Each row is a point on a landscape with many peaks, with its height.
From any point a climber takes the steepest step (rise divided by distance) to one of its 2 nearest points. It stops when none of these is higher. Distance is the straight distance between rows; heights are no part of it.
Z283 height 674: [ 17  12 -60 -13  18 -16   6  11 -11  -1  43  -2  44   4 -59   2  20  30
   9  -1 -43 -32 -16  47  19  14  23   6]
Z575 height 221: [ 31  20  48  39  -1  31 -39  -9  14  15   0  -4   6 -18   1 -56 -26  14
  -5  39  10  28  39  -5  -8   6   1 -27]
Z494 height 753: [ 20  -4  68  24  23  34  -5 -22  26  32 -16 -10 -22 -10  30   0 -29  10
 -12  29  -5  34  16   6 -28 -32 -16  -4]
Z479 height 265: [ 17  16  29  28 -24  32 -35  -5  22  -6 -14 -18 -20 -18   9 -35 -16  13
  18  26  25  12  16 -12   8  20 -20 -14]
Z700 height 665: [ -8 -24  32 -20 -21  -7  47  -8 -14  -5 -29 -14  -6  20  43  13  19 -17
   2  -4   0   3   1 -75  19  -9 -11  21]
Z940 height 412: [ 46  28 -19   5   3  25 -14  12   2   1  39  -6  41  11 -44 -60 -21  11
 -18   2   6   1   4   7  16   9  32  -3]
Z645 height 737: [ -9  15  24  26  42  33   2 -19   5  17 -11   9  15   9  15   4 -44  -2
 -11 -16  -2  29  -1  31 -29   0  12   2]
Z773 height 655: [ 33 -21  29 -12 -25  -2 -19 -12  17  12 -37 -13 -17  12  24 -12  -5 -14
   7  29  22  14  19 -52  -2 -16   5  -1]
Z522 height 641: [-26 -17 -26 -35 -37 -20 -19  23  -4 -25   5 -23  13   4   1   2  -2 -54
  35   9  20  -1 -28 -10  -5  32 -29  43]
Z392 height 526: [-23  -8  -9   4  11 -17 -10   8  -3  -7 -24  27  -8 -18 -10  23  -7 -13
  18 -33   2  -4 -35   8 -14  10  14  10]
Z410 height 320: [  1   4  20  19 -19  33 -31 -14  23 -19 -26  -5 -26  -4  11   5  -4  -7
  44  27  22  24 -14 -24  33  17 -47  11]
Z793 height 589: [  1   1  70   9 -19  39 -16  -4  24 -16 -21 -11 -35 -23  33  -3 -10  -4
  -1  21   4  40  13 -37   5 -39 -31  -2]
Z712 height 388: [-16  21  29  44  12  33 -52 -17  31 -24 -13  32 -36 -31 -10   4 -16  -1
  41  23  -5  42  -5  15  25   0 -41  17]
Z804 height 157: [-25 -22   8  -4  -6  -2  46   5 -14  -1   2  -8  -1   8  40  18  37  17
 -30 -37   3 -13  31  -9 -21 -15   6 -25]
Z707 height 454: [-26 -53   6 -23 -49 -27  22  11 -31  -6 -25   7 -26  38  20   2  31  -9
 -29  -4   0 -30  29 -10 -32 -73  36  -4]
Z838 height 232: [ 38  52 -10 -22  39   0  -7 -44 -19 -19  31   9  61  42   4 -10 -23  -2
 -39   4  -9  25  -7   1   8  24  -6 -10]
Z305 height 457: [-28   5 -42 -16  11   1  24  32 -18  19  23 -28  18   4 -29   9  13  14
 -21   3 -15 -40  -1  45 -20  32   0  -4]
Z312 height 529: [  9   7  73  29  -2  36 -43 -16  35  -9 -14   0 -38 -27  15 -12 -11 -23
  24  42  -6  44  13 -42  12 -15 -54  30]
Z675 height 610: [-25 -51  34 -36 -37 -20  17   3 -16   5 -27 -14 -15  32  28  11   6 -31
 -22   2   5 -15  12 -47 -30 -42  16  15]
Z500 height 277: [ 25  29 -30 -40  41 -16  29 -27 -25  -1  47 -13  67  42  -1  -3  -7   2
 -43   6 -25  -9   7  14   2  14  -5   1]
Z481 height 150: [-17 -10  12   8  12  35 -28   1   0   8 -18 -19   9   8  21  21 -19  23
  -2  28  30  18  16  12 -30  23 -17 -24]
Z251 height 802: [ -4   3 -51  -6  24 -45  14  10 -24   5  23  16  23 -13 -36  22  40  17
  -1 -17 -60 -25 -18  52  -1   4  29  -2]
Z810 height 448: [-35 -25 -15 -27 -41 -44  41  43 -17 -18  18 -16  13 -13  20  27  37 -38
   1  -7  -7 -21 -26 -17  -6   5 -31  32]
Z387 height 365: [-61   0 -13   4  -8 -16  35  45 -13  -2  10 -15   1  -7  10  26  32 -26
 -23 -18   3 -31 -25  21 -42   4 -12 -32]
Z451 height 601: [-33   4  -5  -7  24 -35  24  -2 -16  10 -35  30 -29   9  -3  28  23 -39
  -2 -34 -17 -17 -40  16  -7   5  20   8]
Z860 height 551: [ 40 -24 -12 -39 -40 -14 -16 -16  10  18 -15 -18 -22  11  13  -5   1  16
  19  37  14 -17  53 -17  -3 -26  17 -23]
Z8 height 747: [ 23  -3  43   5  -2  27   0 -15  16   6 -32  -7 -27  -1  -2 -12 -27 -25
   9  19   7  19  -7 -57  16   3  -9  20]
Z795 height 346: [  2  15 -36 -33  26   0  29   2 -19  30  39 -34  46  40 -21   1   9  18
 -37   6 -22 -32  17  35 -23  15   5  -5]
Z173 height 744: [  8 -40  19 -20 -27 -24 -13  -6  -3  14 -33  -1 -11   7  32   2 -15  -9
 -12   8  16   3  36 -31 -25 -48  27  -3]
Z807 height 75: [ 14  31 -14  28  15   4 -35 -25  13 -11  12  42   8  -9 -23 -19  -3  31
  22 -15  -5   3 -14  23  31   8  23 -23]
Z317 height 99: [  4  -1  23  17  32  27 -40 -15  -8  12   7  -7  38  12   3  -9 -24  33
 -16  33   8  33  30  12 -21  16  -8 -30]
Z697 height 449: [ 24  10 -18   1  11   9  40  -6   5  28  11   9   2  -1  -3 -16 -22  12
 -20 -40  -4 -10   7   4  19 -14  19  -1]
Z87 height 694: [ -7  -8 -54 -19  18 -46  21  18 -10  16  -4  20 -14 -15 -23  37  33  -5
  12 -22 -25 -34 -18  36  -9   4  16  11]
Z150 height 522: [ 34   3  12   6  -8   3  12  -1  19  15  -6   7 -10 -11  -1 -31 -27  -9
 -17 -35  23   5   8 -36  15 -14  10   9]
Z997 height 26: [ 21  16 -34   3  30 -18 -42 -22  -7  -5  34  28  16   8 -31   7  17  31
  17 -16 -19  -9 -19  50   7  17  50  -9]
Z594 height 567: [ 33 -22  -3 -37 -30 -15  33 -13  -1  16  -7 -18  -3  24  22   0  17 -17
  19  -2   0 -11  11 -76  37   9  -3  22]
Z152 height 35: [  7  29  27  42  19   0 -66 -42  12 -41   6  40  -8  -9 -25 -28   8  35
  19  -6 -35  25 -16  42  27   6  31 -18]
Z905 height 773: [ -2 -23  55   1 -21   6  38 -13 -11  -5 -31  -9 -41  18  45   8   9   4
 -11 -15   7  10  17 -48   2 -42   7   4]
Z754 height 259: [-60  -9 -30  -2 -14 -51  12  35 -11 -14   1   8   9 -27  -6  40  25 -25
  -4 -18 -17 -20 -49  33 -21   2  -5 -14]
Z83 height 860: [  9   7  38  25  18  33   2  -6  20  17 -33   7 -23  -6  -3   4 -38  -2
  -8   1   9  28  -5  -3 -12  -7  -6   5]
Z763 height 239: [-12  21  19  21  17   8  -4 -13   9 -42 -14  25   1 -25  -5  14  -1  47
  17 -52 -22  12 -33  32  26   1   8 -25]
Z93 height 123: [ 23  50  12  39  25  28 -26 -14  17  -4  13   7  19 -10 -16 -43 -27  25
   1  -4  -2  22   3   7  26  11  -2 -26]
Z426 height 283: [-33   4  31  28  11   8   1 -12  13 -28 -21  15  -8 -29   5  12 -16  17
   4 -37  -7  25 -23  14   9 -31 -12  -2]
Z731 height 750: [-17  -9 -46 -15 -21 -31 -25  27  -3 -23  18   5   8   3 -20  16  -3 -14
  30   0  18 -22 -33  14  -5  26 -11  29]
Z762 height 284: [-52 -38   7 -14 -32 -21  43  23 -28  -6  -1  -9 -11  27  24   5  60  15
 -48 -15   0 -18  38   6 -38 -37  29 -19]
Z58 height 613: [ -6  20 -23  14  54  13  -3 -17 -14  31   8  17  27   6  -1   9 -35  -2
  -2 -19   3  -2  -8  40 -13  12  27   5]
Z434 height 350: [-32 -25 -42  -5 -25 -54  22  31 -17 -30   1  10   9 -42  17  41  31 -27
  15 -21   1 -10 -25  -5   0  -1 -13   7]
Z630 height 174: [ 34  42  31  21  -4  26 -42  -5   0   4  28  -3  34   6 -23 -72 -20  18
 -22  30   6  19  21  -9  12  19  -1 -34]
Z728 height 453: [ 42 -21 -23 -21 -20   9 -12  10   6  23  14 -24  -2   5   1 -12  -1  31
   3  24  20 -18  31  -6  -3  14   9 -19]
Z488 height 240: [-20 -21  16   7 -11  21 -33  -2  -6 -19 -26 -20  -9   7  22  26 -18  -2
  26  34  30  27  -2 -23 -12  41 -41  -4]
Z724 height 176: [ -1  34  10  -1  37  25 -16 -35  -9   0  14  -3  63  16   5 -16 -33  13
 -36   3   0  33   5   6 -11  18  -5 -16]
Z181 height 328: [ 44  27 -30  17   3  27 -23  14   5  12  33  44   4   1 -43 -42 -19   8
  15  14  33  -6  -2  21  23  13  40   0]
Z174 height 345: [ 33 -13 -56 -17  -1  10  15  22   4  33  21 -30  -8  13 -25  -2  12  15
   5  14   9 -31  26  14   1  21   4  22]
Z391 height 491: [-58   0 -32 -15   2 -30  63  51 -12   9  19  -8 -23 -19  -4  23  55 -43
 -13  -3 -16 -39 -15  27 -20  -5 -18  -5]
Z141 height 516: [-11   0 -24 -17   4 -23  48  -8  -5   2 -38  13 -23   6   0  40  30 -29
   9 -13 -10 -21 -28 -29  16  20   1  26]
Z664 height 549: [  1 -33 -28 -34 -35 -31   5  26   1 -18  15 -16  15 -11  17  15   8 -33
  17 -17  20 -13  -6 -35   1  10 -16  31]
Z626 height 489: [ 34 -42  -2 -46 -53 -26  17 -10 -10  16  -8 -16 -30  20  29  -6  14   0
   8  25  10 -12  35 -48  10 -14   2   7]
Z154 height 335: [-22  15  30  12  18  18 -31 -25  22 -31 -29  35 -23 -18  -7  26 -11  -9
  33  -6  -9  30 -25 -14  22 -17 -16  24]
Z169 height 675: [ -7 -22  37   8 -30  15  11   7  10 -19 -25 -20 -22  -7  24  -3 -13   9
 -15 -17  18  16   7 -33  -2 -19 -17  -8]
Z471 height 603: [-42  -5 -50 -10  15 -55  31  25  -3  16  16 -13 -25 -22 -38  23  45 -33
   9   4 -29 -52 -19  59  -8  -6 -10   8]
Z850 height 593: [ 15  12  48  27 -13  13  15  -4  20   2  -1 -18 -21 -25  22 -27  -5  32
 -13 -17   9   2  22 -21  32 -30 -19 -19]
Z59 height 536: [ 36  34 -45  -6  10   2  -7   3 -11 -15  61  19  44  21 -56 -27   5  20
  -8   7 -16 -12 -15  25  33  -2  37   5]
Z367 height 609: [-13 -10 -52   2   1   5  -8  27  -9  -1  14 -11  15   1 -20   4  -5  15
   9  -3  20 -18 -15  26  -3  41  -1   3]
Z269 height 455: [ 16  13  36  52  15  47 -44  -3  30  -2 -14  16 -38 -22  -9  -9 -30 -21
  37  51  14  49  12  -7   0   5 -40  13]
Z885 height 502: [ -9   5 -43  -2  36 -10  39   1  -9  26  19  11  14  -5  -3  -3  -7  -6
  -9 -39 -18 -29  -1  34 -11   1  17   8]

Call two points neighbours if one is among the 2 nearest of the other. Go from one point of each pair to the other, from neighbour to neighbour, staying as high as possible. Name the lowest point that can't be avoided.
Z905, Z731 => Z174
Z410, Z83 => Z317
Z860, Z905 => Z626
Z173, Z83 => Z773
Z83, Z905 => Z793

For each start below, name the point where the climber stops.
Z426 => Z905
Z754 => Z251
Z807 => Z410
